Each row is a point on a tangle of strands that fork, close into loops and nearly touch. The rows are in no order.
Two points are linked if the straight distance between their rows is under 47.4.
Q_460: [-30.4 -31.5  11.6  16.8 -38.7  15.3 -20.0  -8.5   8.5]
Q_112: [ -9.7  16.4  14.8 -69.5  14.5 -26.6 -10.4 -17.9  -8.7]
Q_797: [-50.4  -1.4 -42.5 -18.0 -18.7 -48.1 -39.7   6.1 -34.1]
Q_618: [ 35.8  33.5  14.7 -73.4   4.3  -8.7  18.8  -7.1 -35.4]
Q_543: [-32.0 -22.7  -7.3  41.0  -7.7   9.8  -8.8 -16.8  36.6]
Q_346: [-50.4 -31.6  19.8  47.2 -44.9   6.5 -20.9 -42.1 -23.4]
Q_916: [ 36.8  52.7  -1.3 -69.7  22.4  -5.3   6.0 -20.7 -43.1]
Q_941: [-42.4 -18.1 -18.0 -29.2 -19.6 -30.4 -41.6   8.3 -31.3]
Q_405: [-15.4   3.4  -3.9 -54.5 -10.6 -23.4 -20.3  23.6 -27.4]
Q_820: [  4.3  -5.7   5.0  39.7 -39.2  38.6  -4.9  31.8   2.3]
Q_977: [ 21.8 -31.9  12.8  37.7  66.9  15.5 -26.9  10.0 -30.0]
Q_684: [ 14.5  -6.1  -8.7  11.3 -21.6  23.5  26.9  33.3  27.0]
Q_802: [ 25.4  11.6  23.3 -66.6 -15.4  -2.9  24.3   9.8 -19.4]
Q_830: [-49.4 -15.7  14.4  71.0 -33.1   3.5 -11.8 -50.0 -11.7]
Q_364: [ -2.1   6.7  20.4 -34.0  10.4  -4.0  30.4 -26.3  57.2]
Q_283: [ 63.3  30.8  16.6 -68.8  -3.9  -0.4  31.8 -27.5 -46.2]
Q_431: [ 23.6  -0.7  -1.8  -5.9 -18.7  13.2  40.6  23.4  30.2]
Q_369: [ 10.4  -7.4  -3.6  25.0 -33.6  33.6   8.6  36.1  10.7]
Q_693: [ 63.4  22.1   2.6 -22.9 -11.3  -3.0  70.6  -7.6  22.1]
Q_477: [ -1.3   9.6  13.9  66.4 -40.3  34.7 -19.8  27.4 -10.3]
Q_680: [ 12.8 -27.3 -28.2  23.3  71.6   4.2  -6.6  17.7   9.0]
Q_64: [-41.2 -34.6   2.6 -20.7 -29.7 -11.5 -35.5  -2.6 -24.1]
Q_417: [-17.7   0.9  25.6 -62.5   4.7 -17.9  -1.5 -26.8  20.0]
Q_15: [-11.0  -3.9 -13.3  66.0   4.8  17.3 -18.2   7.8  12.4]
Q_301: [-43.7 -39.0  10.5  -1.5 -35.4   1.1 -29.1 -19.3  -6.4]
Q_808: [ 14.8   7.9   1.0  73.9  32.2   9.0 -29.0  30.5 -35.7]
Q_116: [ 10.3 -12.8 -31.6  14.8  59.0  -3.2  14.8  15.7  35.7]
Q_13: [-19.2  18.7 -21.3 -50.2  -7.4 -36.1 -25.5  26.6 -29.1]
Q_129: [-45.7 -15.2   3.5  78.4 -16.7   0.8 -10.1 -49.7   2.1]
Q_807: [ -8.4   4.9  28.6 -54.1  11.0 -10.4  15.8 -35.7  38.5]
Q_281: [ 10.6   2.6 -25.8   5.1  37.0  -4.7  29.0  10.4  54.9]
Q_658: [ 14.9  13.1 -18.5  -4.3  45.0 -10.1  41.3  -5.3  61.1]
Q_949: [ 11.8 -17.9  18.2  50.7  61.2   7.2 -35.9   6.1 -37.7]
Q_86: [-26.0  64.7 -36.8 -28.3  -8.0 -51.1 -21.0   8.8  -9.3]
Q_866: [ 23.1   1.7  23.0 -48.9 -23.9   3.8  33.2  13.0   5.7]
Q_542: [ 25.6   5.9  -9.7  66.6  25.9  21.8 -17.0  41.4 -29.2]
Q_125: [-37.2 -23.0  -4.6  55.5 -15.1   8.5 -13.7 -30.7  24.5]
Q_992: [-15.3 -14.6  11.2 -50.8 -19.9  -8.8 -14.4  18.2 -13.4]
Q_459: [  0.6  11.6   8.2  82.1  29.2  -4.7 -36.4   8.2 -30.9]
Q_177: [-15.5   8.3  -0.4  86.9   7.1   2.5 -26.7  -3.1  -6.9]
Q_392: [ 37.6   9.2  -1.1 -17.0  -9.1   1.8  57.8   6.2  36.0]
Q_166: [ 36.1  62.3 -14.0 -62.9  32.7   1.6   0.4 -36.8 -39.5]
Q_180: [ 16.0  -5.1 -26.9  39.2  14.8  20.1  10.8  34.1  15.2]
Q_147: [ 20.6   0.3 -23.3  57.7  16.8  25.6  -4.0  38.3  -8.3]
Q_978: [-17.3 -16.6  -2.1  13.5 -13.0  12.6   2.9   1.7  44.6]
Q_652: [-54.0 -40.5  11.5  22.3 -42.0   6.2 -29.5 -37.9 -27.5]
Q_975: [ 65.5  22.2  14.4 -36.2 -22.9  -0.3  64.6 -16.7   6.5]
Q_761: [-16.9 -20.6   9.8 -12.8 -19.5   9.3   5.8   2.4  33.0]
Q_645: [ 66.2  22.6  22.4 -54.9 -19.3   2.6  52.8 -28.7 -18.2]
Q_394: [ 16.3 -38.3  -8.8  26.1  74.0   9.9 -17.9  13.9  -9.6]
Q_951: [-18.9 -21.0  16.0 -39.1 -20.9  -0.8  -4.0   3.7  11.1]
Q_325: [-17.3  44.9 -28.7 -40.0  -7.0 -43.5 -24.0  22.3 -23.6]
Q_480: [  6.9  14.5   5.8 -21.2  21.5  -4.0  38.2 -18.6  65.4]

A piece is two or more points that can be reached from each other along the links. Count, over all rows, the pieces, the separate loops (a circle has one, a figure eight two, a Y none), the forks (points with three links) and the tips (points with one).
pieces: 4
loops: 0
forks: 2
tips: 10

A fork is a point with three links, a tip a point with one. Leave the first point through the second and follow the links. Name the first fork or tip that comes.
Q_147 / Q_542: Q_15
Q_116 / Q_281: Q_112
Q_797 / Q_941: Q_301
Q_693 / Q_392: Q_477
Q_459 / Q_808: Q_180
Q_405 / Q_13: Q_86
Q_431 / Q_392: Q_618
